Each row is a point on a tangle of strands that fork, close into loops and nearly touch. The rows are in no order.
Two points are linked if the straight distance between their rows is under 6.99. Some points are linked to none.
Nata: [-0.47 -3.28 -1.54  3.73 -2.20 -3.30 -0.67  0.86  1.74 -1.15  2.22  1.21
 -0.22  0.19 -2.48 -3.35 -3.99  1.76 -0.58 -2.70 -1.24  1.06  1.72  2.04
 -0.95 -1.83 -3.90  0.48  0.32]
botab: [-0.26 -1.39 -1.49  1.15  1.25  2.99  1.91 -2.80 -3.33  0.64  2.11  0.57
 -3.53 -0.24  1.97 -0.72  2.55  1.01  4.29  2.66 -1.41  0.88  1.85 -3.09
  0.70  0.31  0.81 -1.39  1.14]
vud: [ 0.92 -1.81 -3.45  1.86 -1.84 -3.78 -1.80  1.06  0.12  0.09  1.17  1.36
 -0.42  0.13 -1.21 -3.27 -3.24  2.56 -0.18 -2.00 -2.38  0.95  1.04  3.49
 -2.83 -1.83 -4.02 -1.29  0.28]
Pater: [-0.76  0.82 -0.25  1.93  2.52  2.78  2.06 -3.74 -2.99  0.89  2.47  1.27
 -2.24 -1.84  2.65  0.62  2.94  1.87  5.15  1.71  0.89  1.56  3.00 -3.21
  0.06 -1.08  0.51  1.53  0.47]
suze: [ 0.58  2.65 -0.41 -0.40  1.53  1.67  2.14 -1.45 -0.45  0.68 -0.37  2.49
 -0.48 -2.63  4.59  1.84  2.64  0.01  2.09  0.75  2.46  1.02  1.85 -1.29
  2.79 -0.29  0.36  1.67  1.63]
guti: [ 0.67  0.73 -0.70  0.62  2.27  1.01  2.98  0.22  0.67  0.38 -0.17  3.00
  1.81 -3.20  3.46  2.22  0.87 -0.28  3.77 -0.23  2.35  0.50  2.64 -1.22
  2.26  1.01  0.67  1.82  1.51]
fek: [ 1.01  2.17  0.30  1.29 -1.03 -1.20 -1.77  2.24  2.32  0.01 -0.39  1.57
 -0.34 -1.27  1.95 -0.34 -0.70  0.04 -0.15 -0.11  2.14  0.79 -1.89  0.03
 -0.98 -0.48  0.42  0.62 -0.46]
pefon: [-1.61  2.01  0.06 -1.21  0.17  1.92  0.06  1.47  2.28 -3.56  1.28 -2.37
  3.74 -4.48  0.55  2.41 -0.75 -3.14  2.09  0.08  2.86  0.27 -3.22 -0.97
 -0.25  0.68  0.18  2.11  4.33]
nuz: [ 0.28  2.65  0.11 -3.00  2.42  2.07  2.31 -0.52  0.96  2.16  0.93 -0.72
 -1.66  0.29  0.66  0.34  3.88 -0.08  1.03  1.86  0.14 -0.12 -1.54 -0.60
  1.65  1.20  1.17 -0.37 -2.25]
lafum: [-2.05  3.46 -0.40 -1.65  1.23  0.05 -2.76 -1.73  0.61  2.95  0.03 -2.74
  0.11 -0.03  0.82  1.00 -0.78 -0.17 -2.48 -1.81 -3.94 -0.19 -4.49 -0.91
 -3.37  1.56  0.37  0.25 -3.41]
nuna: [ 3.19 -2.59 -0.97 -1.43 -2.35 -1.63 -0.47 -2.13 -0.58 -2.42 -1.37  0.61
 -0.38  4.71 -2.01  2.14  0.56 -1.04 -1.20 -1.76 -0.23 -3.05  2.89  2.56
 -0.07 -0.68 -1.41 -4.56  2.76]
gak: [-0.40  3.14 -1.52 -4.10  0.98  0.10 -2.28  1.32  0.25  1.97 -0.23 -1.78
  2.13  0.82 -0.96 -0.98  1.73  0.68 -2.38  0.45 -0.68 -0.47 -3.80 -0.42
 -2.51  0.88  1.63 -0.67 -0.72]
Reto: [-3.90  2.66  0.93  0.70  1.05  2.49 -0.81  1.30  0.34 -4.90 -0.08 -3.29
  2.31 -3.70  2.68  2.61 -2.41 -2.60  0.60 -4.35 -0.94  1.57 -3.60 -0.91
 -3.02  1.21 -0.67  0.73  1.12]
Zasu: [ 1.45 -1.78  0.21  2.80 -0.91  2.81  0.79 -4.20 -4.56 -1.01 -0.43  2.36
 -1.40 -0.85  1.65  2.49  0.19 -0.74  0.89 -0.27  1.93 -2.28  2.45 -0.95
  3.39 -1.68  0.21 -1.36  3.40]
doz: [-0.97  4.91  0.88 -2.60  1.69  2.27  1.29 -1.96  1.63 -0.70  0.82 -2.02
 -1.00 -1.86  2.66  1.53  2.21 -1.29  2.03  0.70  1.93  1.25 -3.46 -2.33
  0.17 -0.64  0.99  1.57  1.88]
vone: [-0.88  0.86 -2.79 -0.36  0.20 -2.02 -3.62 -0.31 -1.54  2.12  0.45 -0.56
 -2.22 -0.09 -0.38 -1.57 -1.35  3.19 -0.85 -0.99 -4.02 -1.70 -0.18  3.56
 -4.23 -0.19 -3.12 -0.78 -2.47]
Fezi: [ 1.09  0.72  1.67  0.23  0.93  3.57  3.67 -3.60 -0.59  1.26 -1.03 -1.48
 -0.42  1.62 -0.63  0.42  3.60 -1.73 -2.16  2.30  3.52  2.58 -1.69 -0.21
  3.49 -1.15  3.07 -0.82 -0.73]
lev: [ 2.45 -0.05  0.10  0.12 -2.82 -0.12 -1.62  1.61  0.60 -1.16 -1.78  1.25
  1.30  2.33  0.47 -1.46  0.23 -0.74 -3.61  0.22  0.95 -0.04 -1.54  1.26
  0.74 -0.88  0.49 -1.72 -0.24]
lazov: [-0.69  1.61 -0.11  0.60  1.20  0.00 -1.13 -0.32 -1.25 -0.51  0.35  2.43
 -3.53 -2.21  0.90 -0.10  1.41  1.81  3.33 -0.16 -0.23  0.01  1.90 -1.09
 -2.24  0.51 -0.21 -0.99 -1.46]
gof: [ 0.19 -0.37 -3.55  1.18 -0.71 -2.50 -2.67  1.09 -0.82  0.21  0.74  1.13
 -1.70 -0.47 -0.52 -2.34 -2.05  2.86  0.78 -0.81 -2.56  0.25  1.28  2.22
 -4.32 -0.72 -3.40 -2.28 -0.18]
Nugu: [-0.15  2.36 -0.63 -5.22  1.87  1.12  0.12  2.03  0.17  1.63 -0.80 -1.03
  1.94  1.71 -0.30 -1.24  3.63  0.58 -2.26  1.35  0.39  0.00 -2.10 -1.08
 -1.05  1.40  2.38 -1.30  0.40]
virig: [ 0.67  2.56 -0.51 -1.53  1.47  1.66  1.92 -1.14  0.22  1.25 -0.46  1.82
 -1.91 -0.89  3.08  0.37  3.58  0.27  1.42  1.47  1.67  0.22  0.42 -1.00
  2.22  0.19  0.20  0.31 -0.40]
sono: [-4.11  1.13  1.52  0.28  0.64 -4.27  1.26  2.74  3.38 -2.30  0.21 -2.14
  0.84 -1.79  0.72  2.06 -2.70 -1.24  1.89  0.80  2.34  0.50  0.10 -1.12
 -0.48  1.50 -0.43  5.07  0.60]
ziki: [ 1.73  0.20  0.22 -0.74 -0.95  0.18 -1.89  0.63 -0.42  1.74  1.04 -3.30
 -1.77  2.68 -2.56 -1.87  2.22 -1.01 -1.95  2.41 -0.61  1.22 -2.16  3.04
  0.15  0.45  0.75 -0.65 -2.06]
buk: [-0.35 -3.33 -0.88  2.83  2.12  1.60  3.85  0.54 -1.97  0.33  0.67  2.41
  2.27 -1.87  2.17  0.88 -1.07  1.54  4.37  1.06  1.12 -0.24  3.47 -4.68
  1.51  1.43  2.05  2.06  1.82]
sug: [ 1.74  0.18  2.68  3.58 -0.43 -0.09  2.27 -1.34 -0.54 -0.69 -1.72  3.04
  1.41 -2.08  2.33  3.66 -1.01 -1.47 -0.06  0.26  3.76 -0.29  1.82  0.91
  3.95 -0.65  0.48  2.15  1.33]
guve: [ 0.35  0.44 -2.83 -4.30 -0.14  0.28 -2.81  1.76 -2.08  2.56 -0.26 -3.79
 -0.66  3.37 -1.51 -2.78  1.06  1.75 -1.84  0.91 -2.07 -1.74  0.70  4.18
 -0.89 -0.12 -0.91  0.70 -1.34]
Fatef: [ 1.45 -0.41  0.25 -0.93  0.27  1.58 -1.79  0.87 -0.93  2.43  1.67 -3.68
  0.92  1.18 -4.59 -1.53  2.53 -1.42 -2.65  2.08  0.83  3.39 -2.85  1.59
 -1.07  0.40  2.92 -0.99 -1.36]
Revuk: [ 0.36  0.33 -0.40  0.54  2.81  2.54  1.75 -0.77 -0.72  2.05  3.15 -0.31
 -3.03 -0.90 -1.40  1.28  2.23  0.40  4.02  0.15 -4.38 -0.06  0.41  0.51
 -1.41  1.74  0.49 -2.02 -2.68]
Zemup: [ 0.81  0.88  2.69 -1.75 -1.00  1.62 -0.67 -2.05 -0.55 -1.41 -2.43  0.81
  1.81 -0.22 -0.92  0.40  2.22 -2.76 -3.95  0.23  4.51  2.26 -1.83 -1.64
  0.76 -1.72  2.93 -1.71  2.14]
pufe: [-1.82  0.26  0.25 -5.91  3.80  1.65 -0.27  2.78 -0.44  3.63 -0.26 -3.53
  1.97  1.62 -1.82 -1.99  3.93  1.39 -2.90  0.82 -0.53  0.76 -0.12 -0.26
 -1.57  0.92  2.96 -0.86  0.21]
Zof: [-1.38  5.02  0.89 -1.60  2.99  2.33  2.78 -2.64  2.50  0.08  1.18 -2.17
 -1.83 -1.83  3.08  2.84  3.15 -0.35  3.05 -0.43  0.39  0.99 -1.83 -1.98
  0.99 -1.01  0.42  1.93 -0.57]
nikob: [-5.81  1.06  0.41 -0.16  0.84 -2.21 -0.94  1.31  3.41 -2.97  0.58 -4.45
  2.15 -2.66 -0.38  1.26 -4.81 -0.71  0.26 -2.87  0.23 -0.76 -2.18 -2.05
 -2.55  0.89 -0.54  4.29 -0.48]
Ruber: [ 1.02 -4.87 -1.15  0.65 -3.03 -1.18  0.47  0.75  1.16 -0.60 -0.04  1.61
  1.24  2.36 -2.67 -2.50 -3.36  0.19  0.36 -0.60 -2.94 -2.29  2.27 -0.43
  2.08 -0.77 -2.18 -1.08  0.32]
lak: [ 2.33 -3.00 -0.84  1.70 -2.00  0.20 -0.25 -1.53 -2.69 -1.79 -0.59  1.20
 -3.42  1.78  1.72 -0.74 -0.99  0.56  1.78  0.72 -2.59  0.71  1.95 -1.49
 -0.97  0.47 -0.12 -2.97  4.03]
gol: [-1.59 -2.06  4.32  1.06 -1.83 -3.51  0.57  0.61  1.16 -0.73 -1.36  2.56
  0.73 -0.11  0.29  0.35 -1.73 -0.40 -1.70 -0.04  1.78 -2.71  2.47 -2.11
  3.93  0.33 -1.43  3.93  0.53]
Lelag: [ 1.35  0.97  0.50 -1.18  2.33  3.66  4.41 -1.85  0.22  2.71  0.62 -2.46
  0.75  1.00 -1.14 -0.09  4.29 -1.92 -0.86  2.48  2.89  3.66 -2.36  0.24
  1.50 -0.33  3.77 -1.14 -0.41]
Kif: [ 2.25  0.62  2.86  0.45 -1.83  1.18 -0.10 -0.69  0.01 -1.79 -2.09  0.96
  2.27  0.23  0.16  1.72  0.54 -1.76 -4.02 -0.28  5.18  0.26 -1.79 -1.11
  1.26 -1.64  2.83 -0.53  2.08]
Ponop: [-2.22  1.46 -2.31  1.03  0.91 -1.75 -2.57 -0.25 -1.11  1.06 -1.62  0.67
 -1.07 -1.06  0.52 -0.34 -2.36  3.98 -1.35 -3.88 -3.62 -0.58  0.20  2.13
 -5.43 -0.45 -3.01 -1.07 -4.08]
zuru: [ 0.98 -2.66 -0.98 -2.69 -0.74 -1.18 -1.97  1.76 -1.58 -0.82 -1.88 -1.95
  2.43  4.56 -0.92 -1.37  0.24  0.48 -6.25  0.21 -1.35 -0.77  0.48  4.12
 -0.10 -2.64  1.23 -2.26  0.93]
rosi: [-0.37  0.06 -1.69  0.58 -0.01 -0.76 -2.27  0.46 -1.40 -0.51  0.36  2.04
 -3.34 -0.77 -0.19 -1.68 -0.05  2.35  2.53 -0.04 -1.88 -0.34  1.75 -0.09
 -3.63  0.35 -1.34 -2.32 -0.06]
Famal: [ 0.98 -0.48  3.74  1.84 -2.37 -2.19  0.79  0.74  2.76 -0.89 -0.24 -0.22
  3.07 -0.97  0.43  1.60 -2.39 -3.08 -1.68  0.31  3.31  1.01 -1.49 -0.84
  1.93 -0.27  1.51  3.89  1.82]
tof: [-0.64  0.26 -1.21 -4.97  2.04  1.96 -2.00  2.88 -1.47  3.07 -0.03 -3.96
  0.72  3.05 -1.87 -2.94  2.51  1.86 -3.05  1.22 -1.45 -0.61  0.18  1.63
 -1.02  0.66  1.95  0.20 -1.24]
Zove: [ 2.57 -1.45 -2.86  0.13 -2.62 -3.58 -1.90  0.04 -0.31 -0.49  0.60  0.36
 -0.45  2.18 -0.65 -2.82 -2.00  0.65 -2.63 -1.57 -2.79 -0.01 -0.24  4.89
 -0.75 -2.06 -4.23 -0.83  0.90]
Fanem: [-3.76 -0.03  2.41 -0.30  0.74 -4.68  1.60  1.34  1.87 -1.62 -0.48  0.68
  0.77 -2.09  0.87  0.99 -1.15 -0.81  1.96  1.28  1.94  0.36  2.81 -1.80
  0.77  1.64 -0.80  5.08  0.51]
nesi: [-1.18  1.97 -0.22  0.00  2.13  0.35 -1.86 -0.32  0.02  2.87  0.73 -1.39
 -2.55  0.33 -0.92 -0.01  0.34  1.28 -0.05 -0.85 -4.61 -1.24 -0.90  1.26
 -2.25  1.56 -1.04 -0.73 -5.05]
papan: [-1.61  3.74 -0.97 -3.27  1.19  0.51 -2.31 -0.17  0.89  2.47  0.17 -2.41
  1.40  0.07  0.28  0.59 -0.09 -0.19 -2.38 -1.50 -2.74 -1.70 -4.88 -0.92
 -2.92  1.60  0.67 -0.42 -1.60]
tusuf: [ 2.94 -1.37 -2.81 -1.36 -2.92 -2.48 -1.45  1.09 -1.00  0.00 -0.46 -0.35
  1.19  3.11 -0.74 -2.69 -1.36  0.84 -3.52 -1.25 -2.18 -0.33 -1.34  5.58
  0.13 -2.54 -2.46 -0.76  0.37]
Kezoz: [ 1.68  0.18 -1.11 -0.63 -1.08 -0.22 -1.59  0.63 -0.64  0.15 -0.12  1.97
 -2.82  0.17  0.06 -2.09  1.27  0.14  0.77  1.62 -2.20 -0.44  0.87  0.94
  0.16  0.86 -1.61 -2.09 -0.08]
Kez: [ 1.38  0.11 -0.82  3.04 -2.05 -2.59 -1.73  2.38  2.17  0.05  0.08  2.34
  0.00 -0.43  0.36 -1.94 -2.03  1.01 -0.65 -1.06  0.70  0.33 -0.56  2.22
 -0.59 -1.40 -1.29 -0.06 -1.05]
gumog: [ 0.32  3.19  0.70 -2.05  2.20  2.06  0.55  0.26  1.36  3.02  1.54 -3.13
 -0.55  0.93 -1.29  0.83  2.46 -0.03  0.04  0.82 -1.56 -0.33 -3.24  0.11
 -0.86  1.71  1.81 -0.42 -3.10]
Tapov: [-1.38  3.22  0.37 -0.39  2.50  0.09 -0.16 -0.36  0.15 -0.71 -0.34  2.37
 -2.65 -2.49  2.32  1.87  1.21  0.90  3.16 -1.42  0.31  0.37  1.07 -1.36
 -1.84  0.61  0.20  0.28 -1.28]
vagal: [-4.09  1.61  0.31  0.87  0.56  0.75 -1.07  1.50  2.17 -3.95 -0.13 -3.84
  3.20 -3.43  1.07  2.18 -4.23 -2.30  0.30 -4.27 -0.94  0.63 -3.07 -0.85
 -3.32  1.17 -0.21  1.94  0.43]
niri: [ 1.93 -1.03  1.35  0.15 -1.44  1.63  0.92 -3.48 -1.82 -0.66 -1.09  0.76
 -3.53  2.16 -0.51  0.18  2.18 -1.85 -0.51  1.67  0.59 -0.27  0.91  1.39
  3.13 -0.30 -0.52 -2.53 -0.57]
dazi: [-0.88 -3.23 -1.22  0.71 -1.41 -2.09 -0.11  1.66  1.89  0.49  0.15  2.28
  1.18 -0.27 -2.20 -3.46 -3.36  1.82  1.81  0.24 -1.99 -1.13  2.15 -0.90
  1.18 -0.33 -1.97  0.66 -0.99]
depib: [-1.34  1.76  0.17  1.94  2.05  1.47  1.50 -2.97 -3.61  0.89  0.86  1.94
 -0.38 -2.92  3.69  1.62  2.56  1.03  3.80  0.95  2.66  1.94  3.85 -1.99
  1.05 -0.67 -0.01  2.05  1.65]
zipid: [-0.48 -0.26 -0.72 -0.20  2.74  2.93  2.32 -1.55 -2.08  1.56  3.00  0.79
 -3.03 -0.79  0.55  0.52  3.17  1.86  5.16  0.89 -3.91 -0.66  1.13 -2.51
 -0.48  1.06  0.74 -1.97 -1.36]
Ver: [ 2.64 -1.27 -0.99 -0.14 -2.58 -1.44 -1.68 -0.44 -1.31 -0.58 -1.15  1.44
 -1.92  1.82 -0.34 -1.84  0.61 -0.88 -0.51  0.36 -2.69 -0.91  1.48  1.38
  0.38  0.41 -2.10 -2.46  1.38]
varu: [-1.79  0.36 -3.20  1.65  0.84 -1.32 -1.18  0.95  0.00  0.84 -0.65  1.30
  0.65 -1.16 -0.57 -0.14 -3.58  3.55 -0.41 -4.40 -2.34 -0.40  0.64  1.28
 -5.01 -0.73 -2.55 -1.10 -4.12]
bis: [-0.51 -2.06  2.11 -1.33 -0.40  0.53  2.62  0.69  2.36 -1.20 -2.66  0.42
  3.87  1.65 -0.55  0.61 -1.12 -1.86 -2.93 -0.20  4.36 -1.70  0.49 -3.03
  5.16  0.35  2.37  1.25  0.17]
Muguv: [-0.61 -1.40  2.47 -0.40 -2.09 -1.73  0.35  0.96  2.44 -0.34 -2.18  1.21
  2.40  1.14 -0.23 -0.60 -1.79 -1.07 -2.02  0.02  2.14 -2.41  0.30 -2.78
  4.84  0.18  0.15  3.24 -0.28]
Dinol: [ 1.60 -0.18  1.91  0.44 -0.53  2.41  1.15 -3.03 -1.15 -0.20 -1.30 -0.32
 -2.49  2.09 -0.17  0.39  2.87 -1.53 -2.20  2.23  2.60  0.50 -0.25  0.95
  4.14 -1.33  1.33 -1.36 -1.33]
gug: [-0.93  2.11  0.27 -0.11  1.71  0.89 -1.84 -0.35  0.40  3.80  0.73 -3.62
 -0.90  0.72 -0.32  1.11 -0.62  0.48 -1.95 -1.73 -5.01 -0.49 -2.97  1.47
 -2.24  1.86 -0.08  0.65 -5.26]
Doleb: [ 0.70 -4.54  2.32  4.19 -1.86 -0.95  0.69 -0.19 -0.32 -1.55  0.23  2.86
 -0.16 -0.08 -1.52  0.63 -2.89 -0.11  1.07 -0.87  0.43 -1.40  3.16 -0.55
  2.03 -0.31 -1.44  0.37  1.45]
figus: [-0.83 -1.01 -1.10  1.18  3.07  0.74  4.41 -0.26 -0.38  0.99  0.73  2.29
  3.13 -3.00  2.68  2.76  0.21 -0.12  4.95  0.27  1.90  0.10  4.02 -3.03
  2.81  1.39  0.51  2.85  1.95]
Rek: [ 0.21 -2.53  0.60  4.40 -2.51 -3.41 -0.65  1.73  2.40 -1.03  1.53  1.73
  0.16  0.04 -1.27 -2.00 -2.92  0.84 -2.04 -2.35  0.58  0.56  0.56  2.65
  0.28 -2.06 -2.54  1.29 -0.41]
dopu: [ 0.60 -1.35  2.16 -0.95  0.15  1.89 -0.14 -1.13 -1.26  0.75 -0.27 -2.23
  0.11  2.29 -3.40 -0.74  3.19 -2.00 -4.18  2.55  1.66  3.16 -2.03  0.71
  0.44 -0.70  3.13 -1.85 -0.55]
Papu: [ 1.90 -5.22  0.77  3.77 -2.63 -0.72  0.97 -0.96 -0.15 -2.12  0.33  1.52
 -0.46  1.46 -1.44  1.03 -2.98 -0.02  1.48 -1.58 -0.56 -1.66  2.86 -0.82
  0.46 -0.01 -1.07 -1.62  2.91]
Bove: [ 0.61 -2.18  0.56 -1.14  0.20  1.46  3.10  1.60  2.15 -1.40 -3.09  1.01
  3.50  2.06 -0.07  0.71 -0.26 -1.19 -2.59 -0.29  3.43 -1.18  0.10 -1.17
  4.38 -0.15  2.89 -1.25 -0.80]
rad: [-1.22  0.24 -0.48  1.21  2.46  0.90 -1.45 -0.80 -1.57  1.81  2.10 -1.23
 -3.49 -0.37 -2.67  0.31  0.47  0.95  3.15 -0.46 -5.18 -0.33  0.65  1.11
 -3.33  1.79 -0.70 -1.88 -3.85]
Lubi: [ 3.72  0.86 -0.40  1.68 -0.17  1.41 -0.57  0.42  0.51  1.34  2.02 -2.45
 -2.62  1.09 -1.93  0.02  1.90 -1.34  0.90  2.59 -0.89  2.00 -1.66  4.48
 -0.26  0.96  0.33 -1.36 -2.51]
buko: [-0.30 -3.56  3.48  3.42 -2.37 -2.30  0.57  0.02  1.14 -1.10  0.49  2.41
  0.14  0.33 -1.46  0.32 -2.47 -0.61 -0.56 -0.12  0.76 -2.39  2.72 -0.55
  2.61 -0.55 -1.73  1.76 -0.22]
Meler: [-2.05  4.51  1.66 -0.46  2.55  0.73  0.83 -1.73  0.76 -0.18  0.86  0.29
 -3.46 -2.29  2.32  2.65  2.12  0.53  3.68 -1.04  0.62  1.20  0.03 -1.29
 -0.81 -0.35  0.30  1.93 -1.78]
silam: [ 1.50 -1.23  2.19  4.10 -0.45  1.26  1.48 -2.54 -3.37 -0.99 -0.77  3.41
  0.06 -2.25  2.14  2.80 -0.77 -0.38  1.04  0.14  2.84 -0.68  3.33  0.55
  2.56 -0.61 -0.20  0.71  2.24]
Rerir: [-1.61 -1.40 -3.72  1.03  0.48 -2.49 -0.84  1.66  1.41  1.45  0.42  1.08
  1.18 -1.00 -2.42 -1.31 -4.43  3.82  1.29 -2.44 -1.98 -1.03  0.67  1.37
 -3.21 -1.39 -2.63  0.11 -3.29]
Misi: [-0.02  3.60  0.75 -1.48  0.07  0.06 -0.97  0.25  2.23 -0.68 -0.44  0.03
  0.00 -1.76  2.30  1.05  0.14 -1.43  0.45  0.70  2.64  1.00 -2.90 -1.15
 -0.86  0.18  1.69  1.16  1.65]
samu: [ 2.70 -3.17 -1.38  0.30 -2.57 -0.74 -0.21  0.89  0.86 -1.05 -1.03  2.39
  1.67  2.02 -1.59 -1.60 -1.43 -0.21 -0.41 -0.59 -2.04 -1.63  1.88  1.88
  1.44 -0.38 -1.68 -2.53  0.48]
govif: [ 1.79  2.49  0.85 -2.00  3.49  3.11  3.20  1.31  0.54  3.62  1.90 -3.44
  0.01  1.15 -1.32  1.77  3.44 -0.06  0.73 -0.67 -2.13  0.21 -2.67  1.90
 -0.97  2.12  2.62 -0.64 -3.15]
vutig: [ 0.67  1.05 -2.59 -2.76 -1.10 -1.21 -3.45  1.56 -1.14  1.99 -0.34 -1.12
  0.15  1.95  0.01 -2.31  0.33  1.69 -2.45  1.36 -1.50 -1.53 -2.02  3.37
 -1.40 -0.18 -1.48 -0.31 -1.57]
pabar: [-4.37  1.22  1.12 -0.22  0.04 -3.32 -0.53  2.60  4.37 -1.72  0.63 -2.93
  1.81 -2.17  0.17  0.81 -3.64 -1.11  1.07 -0.26  1.63 -0.24 -1.42 -1.97
 -1.14  0.75 -0.32  4.64  0.09]
tavi: [ 1.76 -0.71 -0.17 -1.24 -1.83 -0.13 -0.96  1.18 -0.79 -1.60 -2.42  0.57
  1.42  3.55 -0.20 -1.31  1.45 -0.09 -4.87  0.94  0.47 -0.52 -0.48  2.56
  0.87 -1.14  1.50 -2.85 -0.20]
moz: [ 0.82  1.64 -2.31 -2.83 -0.90 -0.99 -3.14  2.16 -0.29  1.88 -0.36 -0.88
  1.74  1.66 -0.51 -2.48  0.85  1.28 -3.62  1.11  0.06 -0.61 -3.53  1.77
 -1.91 -0.30  0.59 -0.55 -0.62]
met: [ 0.94 -2.19 -0.79  2.36 -0.76  0.29 -0.17 -0.86 -3.48 -2.13 -0.05  0.69
 -4.56  0.93  2.53 -1.46 -0.34  2.06  2.85  1.42 -1.27  1.44  2.04 -2.49
 -1.88  0.25  0.64 -1.88  3.20]
tur: [ 1.08 -1.76  0.42  3.08 -1.38  2.58  0.88 -5.02 -4.25 -0.77 -0.21  1.59
 -3.71  0.17  1.64  1.15  0.51 -0.83  1.78  0.61  0.53 -0.76  2.54 -1.31
  2.62 -1.23  0.11 -1.84  3.11]
Fab: [-2.30 -3.19  0.98  1.32  1.56 -1.45  2.84  0.95 -1.19 -0.36  0.15  1.99
  1.27 -2.11 -0.05  0.25 -1.43  1.43  3.61  1.54  0.90 -0.19  3.96 -4.77
  1.21  2.21  0.78  3.26  0.76]
lavig: [ 2.06 -3.04 -2.29 -2.17 -2.07 -1.82 -0.48  1.91 -0.66 -1.06 -1.66 -0.78
  3.25  4.73 -2.14 -1.73 -1.53  0.83 -4.46 -1.11 -1.75 -0.89 -0.07  5.48
  0.61 -2.96 -0.83 -1.30  0.21]
nis: [-0.39  0.56  2.55  1.06 -2.28 -2.17 -0.46  1.47  3.17 -1.27  0.73 -1.13
  3.57 -2.45 -0.43  0.89 -3.12 -3.26 -0.21  0.81  3.29  2.23 -2.37 -1.24
  0.44 -0.33  0.87  3.78  2.81]
tadam: [-1.33  0.70  0.21 -0.85 -1.04 -0.09 -0.62  1.60  3.14 -2.52  1.44 -2.06
  4.33 -3.92 -1.10  1.34 -1.93 -3.76  1.46  0.14  3.39  1.14 -2.55 -1.01
 -0.56  0.59  0.24  2.66  3.51]
mura: [-3.41 -1.95  2.99  1.09 -0.13 -4.64  1.88  0.80 -1.33 -0.54 -0.92  2.52
  0.58 -1.84 -0.18  0.13 -1.36  0.87  1.36  1.33  1.80  0.13  4.29 -3.72
  0.91  2.10 -0.79  3.81  0.95]
muz: [-2.22  3.54  0.38 -1.28  1.29  3.16 -1.04  0.64  1.68 -3.96  0.84 -2.42
  2.21 -4.06  1.89  2.72 -0.04 -2.63  1.04 -2.78  0.19 -0.05 -3.94 -1.60
 -2.13  0.64 -0.77 -0.03  3.48]
fumi: [ 0.38  0.00  2.86 -1.50 -0.95  1.38 -1.08 -1.90 -1.31 -0.06 -1.41 -0.54
  0.62  1.31 -2.10 -0.46  2.75 -2.33 -4.66  1.44  2.93  2.54 -2.25 -1.17
  0.43 -1.15  2.75 -2.38  0.42]
Kuzu: [ 2.19 -2.29  0.99  1.97 -1.99  1.06  0.12 -4.74 -2.43 -1.03  0.45  0.43
 -4.89  1.43 -0.76  0.81  1.16 -2.21  1.43  1.10 -1.21  0.37  1.56 -0.14
  2.48 -0.39 -0.96 -2.39  0.94]
Mus: [-0.99 -1.90 -2.56  1.16 -0.36 -2.29 -0.52  2.52  2.35  1.07  0.69  1.82
  1.11 -0.94 -1.76 -2.44 -3.58  2.66  2.09 -0.27 -1.36 -1.00  1.71 -0.31
 -0.89 -1.02 -2.36  0.36 -2.41]
rovub: [ 0.30  2.40 -0.38 -4.12  1.75  1.50  1.57  1.53  0.26  1.97 -0.92 -0.57
 -0.19  1.72  0.49 -1.18  4.16  0.52 -1.28  1.93  0.86 -0.06 -1.24 -0.38
  1.25  1.33  1.52 -1.24 -0.98]
golo: [ 3.19 -3.63 -0.84  1.90 -2.68  0.13  0.27 -1.48 -1.33 -2.09 -1.36  1.95
 -1.22  1.98  0.33  0.73 -2.09 -0.02  1.04 -0.82 -1.92 -1.48  2.08 -0.88
  0.23  0.23 -0.42 -3.38  4.40]

A fork is a point with three links, a tip a point with one. Leave the first point through the second and follow the links. Name the first fork or tip that comes.
Revuk; zipid: suze
Zove; tusuf: lev
tavi; zuru: vud
Doleb; Papu: met
pefon; tadam: Famal
Lelag; Fezi: sug
dopu; Fatef: Lubi
buko; gol: Bove

A tip is a point with one link. Name the tips that can be reached along the links from each point below, in the order of the rows.
Nata: lev
Fatef: Kif, Lubi
gumog: Famal, govif
Kuzu: sug, Lelag
buko: Bove, met

How many points has the smallest loop of links through each point below? Write none if it is on no loop.
Kez: 13
rad: 16
samu: 12
Nugu: 7
Zove: none
